The views of a scene show one set of named points, each view turned or mirrored, shifted and resized as a whole, with a little noise and some points left out.

Scene 1
View 1
nabi: [  4  -4   4   5 -11  -4  -4   7  11  -6 -10 -17   1   9 -12  -7   3   7
 -16   9  -4  -6  -2  -1   2  10   3   1   6 -17]
fivi: [  4  -2  16  -3  -1  20  -1   1   3  -8 -13 -15  -8   5 -15   6   7  20
 -17 -11  -7 -18  -7 -25  16 -13  -1  -2   3 -12]
Tafe: [-23  -7  24   9   2  11   4 -10   2   6  -8 -25 -14  16 -23  -3 -13  28
 -32 -19  -9  -9   2 -26  -1  -4   1  18   6   0]
Gula: [ -2  -3  23  -5   3  32   0  -3  -1  -5 -15 -15 -17   6 -18  11   5  28
 -23 -23 -11 -20  -9 -38  18 -23  -2   3   4  -7]
dazi: [  5   0  11   2  -7  10   2   2   4  -9 -12 -15  -2   6 -12  -3   7  13
 -15  -3  -5 -17  -5 -17  14  -2   2  -4   2 -17]
kovo: [ 36 -10  -5 -24 -12  22 -31  28  17 -21 -16  -8 -14  -1  -9  30  28   3
  -5  25 -11   0 -16   4   4 -12  -6 -17   3 -26]
mim: [ 14  -1   4  -4 -10   6  -4   9  10 -11 -12 -13   1   5  -9   1  12   7
 -10   9  -4 -12  -6  -6  11   1   1  -8   2 -21]
Maba: [-18  -2  24  12  -2   6  12 -11   0   3  -9 -20  -5  13 -18 -12  -9  23
 -27 -17  -5 -16   2 -25   8   0   3  10   6  -4]
dun: [  0  -7  15  -5  -1  19  -6   2   5  -5 -12 -18 -15   8 -17  10   3  21
 -22  -6 -11 -10  -7 -22   6 -11  -2   4   5 -10]
Gili: [-10  -2   4  17 -14 -23   5  -1  12   3  -6 -22   9  16 -15 -22 -10   3
 -21  13   0  -1   6  11  -7  27   6  10   7 -14]
boli: [ -3  -1   3  16 -14 -22   6   2  11  -2  -6 -18  11  13 -10 -23  -3   2
 -14  14   1  -7   4   8   0  26   6   2   5 -19]
lof: [ -2  -5  13   1  -5   8  -2   1   6  -3  -9 -18  -8  11 -16   0   0  16
 -22  -3  -8  -8  -2 -14   5  -2  -1   5   5 -10]
Tosul: [  3   2  11   7  -9   1   8  -1   5  -6 -11 -13   4   8 -11 -14   3  12
 -14  -2  -2 -19  -3 -13  16   6   4  -4   3 -18]
View 2
Maba: [-14   7  -2  29 -15   7  17   1  -6 -15  -1  21  -1  13 -25   1   1   6
   1 -18  32   5 -18  14   2   6   4  30  19   9]
Tafe: [-15  12 -13  33 -16   2  19  -1  -9  -7  11  27  -4  19 -28  -6   4   6
  16 -28  40   4 -12  28  11   5   1  23  21  -5]
nabi: [-14   6  -9  -2  10   8   3  -5   1  -5 -17  10  -5  -4 -10  -5  -4   6
 -19   5  -4  -5 -23 -19  -1  -6   1  23  -3  10]
lof: [-17  12 -18  12   3   5   2  -4   0  -2  -4  14  -7   6 -19  -5  -2   3
  -3  -7   9  -2 -18   0   5  -1  -2  19   3  -1]
Gula: [-15  23 -34  32 -11   2 -10  12   1   3  15   5 -16  26 -49  -6  -3 -12
  18 -13  16   8  -9  30  13  11 -17  16   9  -2]
dun: [-19  17 -31  15   2   3  -5   2   1   6   5  11 -15  13 -27 -11   0  -1
   8 -10   7  -2 -14   9   7   0 -10  17   2  -6]
mim: [-14  14 -20  -1  11   7 -14   2   7  -1 -15  -4 -13   0 -21  -6  -7  -6
 -18  11 -17  -1 -20 -15   1  -4  -8  22 -11  12]
kovo: [-21  28 -62 -20  41   2 -47   2  16  28  -8 -19 -38  -4 -23 -25 -11 -14
 -10  22 -54 -14 -16 -27  11 -11 -30   3 -37 -10]
dazi: [-13  14 -16  12   1   5  -6   6   4  -8  -7   0 -10   8 -29  -2  -5  -6
 -11   3  -2   5 -20  -1   3   2  -9  23  -1  14]
fivi: [-15  19 -26  20  -4   4 -10   9   4  -1   3   1 -15  16 -38  -7  -4  -9
   4  -5   5   5 -14  12   6   5 -14  19   1   4]
Tosul: [-11   8  -3  11  -5   9   0   6   1 -15 -15   1  -2   6 -25   3  -7  -3
 -18   7   3   8 -23  -7  -3   3  -3  29   3  22]
View 3
Gula: [ 20 -27  21   8  -7  22 -10  -9  17  24   6 -19 -16  17  -8  23 -11  -1
  19 -19   1  10   7 -14  12 -29   1  18   2  -9]
Maba: [ 20  -6  14   5  12   4  -2 -17  12  16  -1   8 -10  21  -1  15  -4 -18
  22 -19 -14  15  10  -4  10 -30   4  13  -2   6]
fivi: [ 18 -20  23   5 -13  21  -3   0  11  19   1 -15 -12  13  -7  20 -10  -1
  15  -9  -6  10   4 -10   5 -17  -4  14   3  -7]
lof: [ 19  -9  13   4  -1  19   8  -2   8   8  -8   0  -7  16  -1  21  -5  -1
  12  -5 -16  12   4  -8  16 -12   1  18  -1  -6]
kovo: [ 18 -29  18  -1 -45  53  21  33  -2  -1 -12 -34   0   2  -8  32  -7  36
  -7  23 -12   4  -7 -15  13  25 -14  27   5 -33]
nabi: [ 17  -1  13  -4  -4  19  19   8  -1  -1 -15   5   2  11   2  14  -1  -2
   5   8 -25  12   1  -2   8   4  -4  13  -1  -5]
Tosul: [ 17  -5  22  -3  -6  11   7   7   2  13  -6   3  -1  13  -1  10  -2 -15
  12   0 -20  13   4   0 -10  -7  -5   6  -1   3]
boli: [ 17  16  11  -8   5   7  26   8  -9  -8 -23  27   7  12   8   7   4 -17
   5  12 -36  13   3   6   1   7  -4   8  -5   6]
Gili: [ 20  19   3  -5  15   5  29   0  -5 -11 -23  32   5  17  13   9   4 -16
   6   8 -39  15   5   6  15   2   1  12  -7   6]
dazi: [ 17 -13  22   1 -12  17   5   6   6  13  -4  -6  -5  12  -5  15  -5  -5
  12  -3 -14  12   3  -5  -2 -10  -7  11   1  -3]
Tafe: [ 23  -7   6   8  19   9  -2 -24  16  15  -2   6 -16  25   2  20  -7 -11
  22 -21 -12  14  11 -10  30 -37   8  20  -2   1]
View 4
mim: [-11   0  -6   9   3  -2   4   0   1  13   5  -4   9   3   1   8  -6  -1
  14   4  -3  -3  -1   1   4  -2   4  -2 -14  -7]
Tosul: [  0  -5  -1  13  -6  -1   6  -4   2  11   4  -3  -5  -3   1   1   2 -10
   9   6  -2  -1  -3   3   3  -7   0   4  -6   2]
dun: [  0   5   0  11   2 -12   8  -1 -13   8   9   8  13   3  -8   5  -2  -6
  12  15   8 -10   3  -4   5   4  -1  11 -19  15]
Gili: [ -1   4   6   0 -15   8   0   4  25  -6  -6 -23  -1   2   2  -3   0 -20
   8   9  -5  15   5   3  -2   9  -2   3  11   9]
Gula: [  7   1   2  18   2 -18  13  -7 -26  13  15  21   5   1 -11   4   5  -6
  13  15  11 -17  -2  -4   6  -4  -3  19 -24  22]
lof: [  1   4   3   8  -4  -6   7  -1  -2   4   6   0   7   3  -5   3   0  -9
  11  13   5  -3   2  -2   3   5  -2  10 -11  13]
boli: [ -5   1   1   3 -14  10   0   3  23   1  -3 -21  -3   0   5  -2  -1 -15
   8   5  -7  12   2   6  -2   4   0  -2   7  -1]
dazi: [ -2  -2  -3  13  -2  -6   7  -3  -5  11   7   2   2   1  -1   5   0  -6
  11   8   1  -4  -1   1   5  -4   1   6 -13   2]
Maba: [ 12   4   8  12  -9  -8   9  -4  -5   0   7   5  -2  -1  -8  -2   8 -18
   9  17   7  -3   2  -1   0   2  -6  19  -6  27]
kovo: [-28   7 -16   2  20 -10   1   6  -7  19   6  -2  36  15  -2  20 -22  18
  20   5  -1 -11   2  -5   8   9   9 -10 -33 -19]
fivi: [  2   0  -1  15   2 -11   9  -4 -15  14  12  11   5   0  -5   5   2  -5
  12  11   6 -11  -2  -2   4  -4   0  11 -20  10]
Tafe: [ 15   7  12  10  -9 -10  10  -3  -9  -4   8   7   1  -1 -11  -2   8 -20
  10  19  11  -4   5  -3   1   7  -8  23  -7  37]
nabi: [ -6   2   0   5  -5   0   2   2   8   5   1 -10   6   3   1   4  -6  -8
  11   8  -2   3   2   1   2   4   1   1  -5   3]
View 5
kovo: [  0 -21 -24  10   7  26   2  -1   8   5 -18   2 -26 -10  15   1  28  -8
   0  -4 -18  -6   1  -8 -38 -18   0  -7  17   8]
Maba: [ 11  22  11  16   8 -13   8 -12  -3  -2  10  23  17   8 -14   4 -11 -13
  -5  -1   5   1  -1  -8  10  -1  -8  -6  -4 -20]
mim: [ -7  -3  -9  14  14   8   0  -7   8   4  -1   8   3  -1  10   2  11  -8
  -2   3  -4   5  -5  -9 -14  -6  -3  -8   3  -3]
nabi: [ -4  -3  -5   7  18   2  -1  -3   9   9   3   4   9  -2   3   4   2 -10
  -3  -5   1   5  -2  -7  -2  -7 -11  -7   1  -9]
lof: [  9   7   0  12  10  -1   4  -6  -1   1   1  15   5   1  -6   4   0 -13
  -4  -5  -1  -2   1  -6  -3  -7  -8  -6   2 -13]
boli: [-12  -6  -3   1  26  -3  -8  -2  16  17  12  -2  24  -5   7   5  -6 -11
  -5  -5   9  14  -6  -8  11  -4 -18  -7  -5 -11]
dun: [ 14  11   0  16   3   1   8  -8  -4  -3  -3  21  -4   2  -8   4   3 -13
  -2  -4  -6  -7   4  -7 -11  -7  -3  -6   6 -11]
dazi: [  0   9  -1  16  11   2   5 -11   5  -1   1  15   7   4   2   1   5  -9
  -3   3  -2   3  -6 -10 -10  -4  -2  -8  -1  -8]
fivi: [  9  15   1  20   3   0  11 -13  -2  -5  -2  23  -1   6  -4   1   7  -9
  -2   3  -6  -3  -3  -9 -14  -5   2  -9   2  -9]
Tosul: [ -5  10   2  16  15  -1   2 -12   8   3   6  13  16   5   5   2   1  -8
  -4   4   3   9  -8 -10  -3  -2  -4  -9  -4 -10]
Gili: [ -7  -5   0  -2  27  -7  -8   1  12  16  14  -3  25  -6   1   8 -12 -15
  -6 -10  12  12  -1  -6  17  -4 -22  -5  -4 -16]
Gula: [ 19  24   6  25  -4  -3  17 -17  -8 -13  -4  34  -4  11 -12   2   5 -11
  -2   2  -8 -11   1  -9 -14  -5   5  -7   4 -14]

In a view up to two points have been moved. Name them for each view, in the order of its rows, or write -.
view 1: -
view 2: Tafe, kovo
view 3: Gula
view 4: Maba
view 5: -

Scene 2
View 1
res: [ -2  -8  -6  -7  15   8 -11 -10  -3  -6   1  -3   3 -23  -1 -26 -17  -1
   7  13  -4   6  19   0 -23  -1 -17   9 -15 -13]
vib: [-23   4 -27   1   1  19  49 -11 -19  13   3  30  14 -44   3  -6  11  24
 -31 -29  26  12  -9  24  -1 -32 -25  19  34 -21]
duz: [  0   3  -5  -1   4   9   4  -4  -1  11   0   6   2 -24   4  -7  -7   0
   3   4   3   3  15   0  -9 -11 -17   5  -2 -10]
dovib: [-30 -12 -33  -5   7  16  31 -10 -21  -5  -2   9  17 -46   0 -18  -2  20
 -19 -25  13  14  -3  15 -23 -21 -27  26  10 -16]
debo: [  2  -3  -5  -5   8   6 -11  -2  -1  -1  -3  -7   2 -22   4 -12 -17  -5
  14  10  -5   5  19  -8 -21  -5 -17   7 -18  -5]
dofu: [ -9  -5 -14  -5  10  11   6  -9  -7   0   1   6   8 -29  -2 -20 -10   6
  -5   2   5   8  11   7 -20  -9 -20  12  -2 -16]
Tipen: [ -9   6 -15   1   3  15  32 -10 -10  16   7  30   7 -32   2  -9   8  16
 -24 -10  20   6   1  20   2 -25 -19  10  25 -22]
delo: [-19  -4 -25  -3   3  12  19  -4 -15   0  -7   1  13 -42   4  -5  -8  10
  -4 -18   7   9   3   0 -22 -19 -25  19  -1  -5]
zukav: [ 14  11   9   2   5   8  -2  -3   5  19   6  13  -5 -13   6  -5  -5  -4
   5  18   4  -1  20   1   5  -9 -10  -5   1 -15]
pov: [  4   7  -2  -1   3   7   1   1  -1  10  -2   4   3 -24   7   0  -9  -2
   8   5   1   2  16  -5  -6 -13 -17   3  -5  -7]
Lonol: [-28 -13 -33  -5   5  13  17  -4 -21 -11 -10  -7  17 -47   2 -11 -13  13
  -4 -24   4  13   3   0 -34 -16 -28  27  -8  -5]
fime: [ -5  -2  -8  -4   9  10   3  -8  -5   4   2   8   4 -25   0 -17  -7   4
  -2   5   4   6  13   6 -13  -9 -17   9  -1 -15]
View 2
fime: [  1 -10   8  21  -5   5  -1   7  10   1  -2   5  -2  17  -3   0  12 -11
  13   7  11  -4  -3  -6  -1  -1   2  -5  -6  -5]
Lonol: [  3   8  -6  31  -6   3   5  26  33 -19  -9  -1  -9  33 -30 -12  20   0
  19  14   9 -15 -16  -9  12  -7  -3  -3 -17 -22]
zukav: [  1 -13  19  10 -10  -3  -5  -8  -6   7  -1   9   4   0  15   6   2 -15
   6  -5  12  -1   4 -11  -5  11   5 -16   0  -2]
Tipen: [ 28 -12  21  37  -2  -2  -2  -1  16  -7 -36  -2   6  20   8  -9  14  -7
  13  23   2  -6   3 -14 -14 -19  -5  -9  -1  -4]
pov: [  0  -3  11  14 -10  -5  -2   4   4  -3  -2   8   0   6   0   1   4  -9
   7  -4  12  -7   0 -13   4  11   3 -16  -5 -12]
duz: [  1  -6  11  16  -9  -1  -3   4   6  -1  -3   7  -1  10  -1   0   8 -10
   9   0  12  -7  -1 -10   1   7   1 -11  -5  -9]
res: [-11  -9   2  13  -6  10   0  13  10   6  17   8  -5  16 -11   7  13 -13
  15  -2  15  -1  -9  -1   4   7   7  -3  -8  -5]
dovib: [ 18  -1   2  40  -1   6   2  22  33 -17 -28  -4  -3  35 -20 -13  22  -1
  20  27   4 -11 -10  -8   0 -21  -7  -2 -13 -16]
vib: [ 37  -7  18  49  -2  -5   1   5  28 -18 -53  -6   6  29   1 -18  19  -1
  16  36  -1 -11   2 -16 -12 -31 -12  -8  -5 -11]
debo: [-14  -3   2   9 -11   4   0  11   7   1  17   9  -6  11 -12   5   8 -11
  10  -8  15  -6  -8  -6  10  15   7  -9  -9 -11]
dofu: [  1  -8   5  23  -4   8   0  11  15  -1  -3   5  -3  22 -10  -1  15 -10
  17  10  10  -3  -9  -4  -1  -3   2  -4  -7  -7]
delo: [  8   6   2  28  -6  -2   2  17  25 -17 -16   0  -6  25 -19 -10  14   0
  16  12   8 -15  -9 -12   7  -5  -3  -9 -13 -21]
View 3
delo: [-19   7  -7  -6 -18   1 -41 -15   5  -1 -19   2  18 -27   4  38 -22   0
  14 -35  -4  28  -8 -22  15  21  35 -10   8   9]
dofu: [-16   5  14  -2   3  17 -27  -7   6   1  -9   4   1 -18   2  20  -9  18
  20 -30  -8  11 -14 -20  -6   9  15  -7  -2  15]
pov: [-15   6  -8  -9   0   5 -13  17  -3   8   4  -1   2 -11  -5  15   2  -7
  13  -7   0  -1   0 -16   5   9   5  -4  -6   1]
zukav: [-11  16   0   8  12   5  11  28 -13  11   6   3  -2  -7  -4   9  17   3
   7   0   2 -18   5  -6   3   6  -8  -7  -9  -2]
Tipen: [-11  36 -10  35 -13  -6   1  -4 -21   2 -34  17  22 -27  10  48   1  24
  -7 -27   2   7   9  -7  35  30  36 -33   8  -9]
dovib: [-18  17   0  15 -24   5 -40 -32   3  -8 -38  13  24 -36  13  52 -26  25
  10 -51  -8  32 -10 -22  21  29  51 -23  15  12]
vib: [-13  40 -17  40 -27 -12 -13 -20 -16  -4 -53  21  33 -38  17  68 -15  26
 -11 -42   2  24  10 -10  48  41  58 -42  19  -9]
Lonol: [-20  -1  -1 -13 -21   8 -57 -29  15  -3 -20   5  17 -31   6  38 -32   3
  22 -45 -11  37 -17 -28   6  22  42  -8  13  18]
debo: [-16  -5   9 -19   7  14 -23   9   8   6  13  -2  -5  -8  -6   5  -3  -1
  27 -14  -7   4 -13 -19 -16  -1  -2   5  -8  14]
fime: [-14  12  11   5   4  14 -16   1  -2   4  -6   7   5 -17   2  21  -1  18
  14 -23  -5   3 -10 -15   1  10  12 -10  -4   8]
res: [-14   0  24  -7  10  24 -25   0  11   5   2   3  -6 -12  -1   9  -1  18
  26 -23  -9   2 -21 -19 -17   1   3   0  -8  18]
duz: [-13  10  -1   0   3   5 -10  10  -6   7  -1   3   5 -13  -3  19   1   2
  13 -14  -2   1  -2 -12   4  10   8  -9  -2   4]
View 4
Tipen: [ 14  25 -10   8  -9 -31  10  -9  14 -10   1 -36  22  46 -23  25  -7 -10
 -54  -1  17   6  46 -17  19 -15 -17 -13 -36  15]
dofu: [ -3   2 -14   0 -16 -25   0  11   6 -21   2  -9  -3  21   2  21  13   1
 -28  28   7  10   9  -6  22 -13 -10   0 -12  26]
delo: [ -3 -16 -11   0  13 -38 -15   4  34 -28  13 -29   0  48 -28   6  -1   9
 -30  49   8  21  -1 -18   2 -13  -7   1 -22  18]
Lonol: [ -9 -21 -14   0  10 -40 -19  11  30 -35  15 -27  -7  48 -25   2   7  11
 -24  63   9  18 -10 -15   6 -15  -8   2 -17  29]
vib: [ 15  20 -13  10   6 -49   7 -15  27 -17   8 -56  27  76 -46  16 -14  -8
 -66  12  25   0  44 -23  16 -24 -22 -20 -50  22]
res: [ -7  -6 -15  -5 -23 -13  -2  22  -2 -22   0   9 -14   0  21  23  24   5
 -13  33  -1  17  -5   2  22  -7  -1  10   6  27]
debo: [ -6  -9  -5  -9 -15  -7  -7  14   4 -23   2   8 -13  -8  17  25  19   6
  -6  31  -7  27  -1  -2  12   2   7  17   8  10]
zukav: [  9  20   1  -4 -24   3   8   3  -5  -6  -6   3   5 -10  22  38   8  -6
 -25 -11  -4  23  38  -5  17   3   5   9  -2  -5]
fime: [  0   6 -10   0 -18 -17   1   8   5 -18   0  -5  -1  14   7  26  12   0
 -26  19   5  14  15  -6  20  -9  -6   4  -8  21]
dovib: [ -1   3 -20  10   2 -45  -1   4  21 -26   9 -35   9  57 -28  12   2  -2
 -45  39  18   5  13 -15  18 -22 -19  -9 -32  34]
pov: [  4   1   1  -8 -11  -5  -4   3  12 -16   0  -3   1   3   7  28   5   1
 -20  11  -4  30  21  -9   7   5   5  12  -1  -4]
View 5
dovib: [ -8 -14  -7  -3  -7 -12 -11  -9   3 -19  38  10   4 -10   3  15  14  -6
 -14 -20  14  -7   2 -16 -17   8   6  -1  -6  12]
duz: [  1  -6  -8   8   2  -6   9   0   0   1   9  -2   5  -2 -12  10   9 -10
 -10   5  10   6  -1   2  -5   3   3   5  -1  -5]
res: [ -2  -7  -5  25   8  -6  13   3  -4  -3  14   4  -5   6  -6   9   9 -11
 -10   5  21  15  -2  -3 -10   8  -1  -2  -4 -20]
pov: [  6  -5 -11  10   4  -5  13  -2   0   5   7  -4   6   0 -13   9   8 -10
 -12   7   8   6  -5   4  -5   2   6   7   1  -7]
debo: [  7 -10  -8  29  10  -6  19  -1  -2   3  11   1  -4  10  -7   8   7 -11
 -16   7  16  12 -11  -3 -10   8   3  -3  -5 -24]
vib: [-12  -8  -7 -24 -16 -12 -18  -8   6 -17  32   5  14 -23  -2  16  15  -6
  -8 -20   8 -14  14  -6 -10   0   7  10   1  31]
dofu: [ -5  -9  -5  12   1  -7   3   0   0  -7  20   5   0  -2  -5  12  11 -10
  -9  -3  17   7   2  -5 -10   7   2   1  -3  -4]
delo: [  3 -14 -10   5  -1 -10   0  -9   4 -11  29   3   4  -5  -2  13  10  -6
 -20 -13   8  -6  -9 -11 -14   5   8   0  -4   2]
fime: [ -5  -6  -6  10   1  -7   7   1   0  -4  15   2   1   0  -7  10  11 -10
  -9   1  16   8   3  -1  -8   6   1   3  -2  -6]
Lonol: [  4 -18  -9  11   0 -10  -1 -14   4 -15  37   8  -1  -2   3  15  11  -5
 -22 -17  11  -5 -13 -18 -19   8   9  -5  -9  -2]
Tipen: [-11  -4  -6 -15 -10  -9  -8  -2   3  -8  20   2  11 -16  -7  12  14  -8
  -3  -9  11  -5  16   2  -5   0   3  10   2  21]
View 6
dovib: [ 27  -6   5 -34  -8 -12  22  12   6  11  -1  37 -10  -2 -17  18 -12 -22
 -18  12   5   3   1   3  19 -16  20 -23  32 -19]
delo: [ 23   2   5 -20  -3  -7  15   9   7   5  -4  36   1  -1  -3  14  -1 -11
 -12  10  -4  12  -7  -1   4  -3  -2 -14  25 -10]
res: [  1 -11 -15  -3  -5  24 -15   9   8  11  -6  16 -17  19   5   5 -10  11
   3   5  15  12 -13  -6  -2  22 -13  -4   3  -1]
pov: [  9  11   7  -2  -5   6  -1   2   8   4 -12  18   3   5  11   1   8  13
   5   5  -6  17 -21  -5 -11   6 -13  -2   1   2]
fime: [  5  -3   1 -12 -10  10  -6   3   9   9  -9  13 -14  12   4   1  -8   8
   1   5  11   5 -11  -5   2   0   5  -5   2  -4]
debo: [  3  -3  -9   2  -2  20 -12   8   5   7  -8  17  -7  16  10   3  -2  15
   6   5   5  19 -18  -6 -12  21 -24  -2   1   2]
dofu: [  9  -7  -3 -15  -8  10  -3   6   6   9  -7  18 -15  13  -3   6  -9   2
  -4   6  11   7  -7  -3   6   3   4  -9   9  -6]
duz: [  8   4   7  -6  -9   9  -2   0   6   6 -14  11  -6   8   9  -2   1  13
   4   3   2   9 -14  -6  -4   0   0  -2  -3   1]
vib: [ 33   7  29 -42 -17 -29  30  -2   4   6 -11  26  -8  -9 -14   4  -4 -21
 -16   8   1 -11   5   4  26 -49  51 -20  20 -19]
zukav: [ -2   9  14   0 -16  14 -13  -9   5   5 -21  -5  -9  12  18 -15   3  29
  13   1   6   4 -19  -8  -7  -2   5   7 -21   6]

In a view up to two points have been moved. Name them for each view, in the order of its rows, or write -.
view 1: -
view 2: -
view 3: dofu
view 4: delo, dovib
view 5: debo
view 6: pov
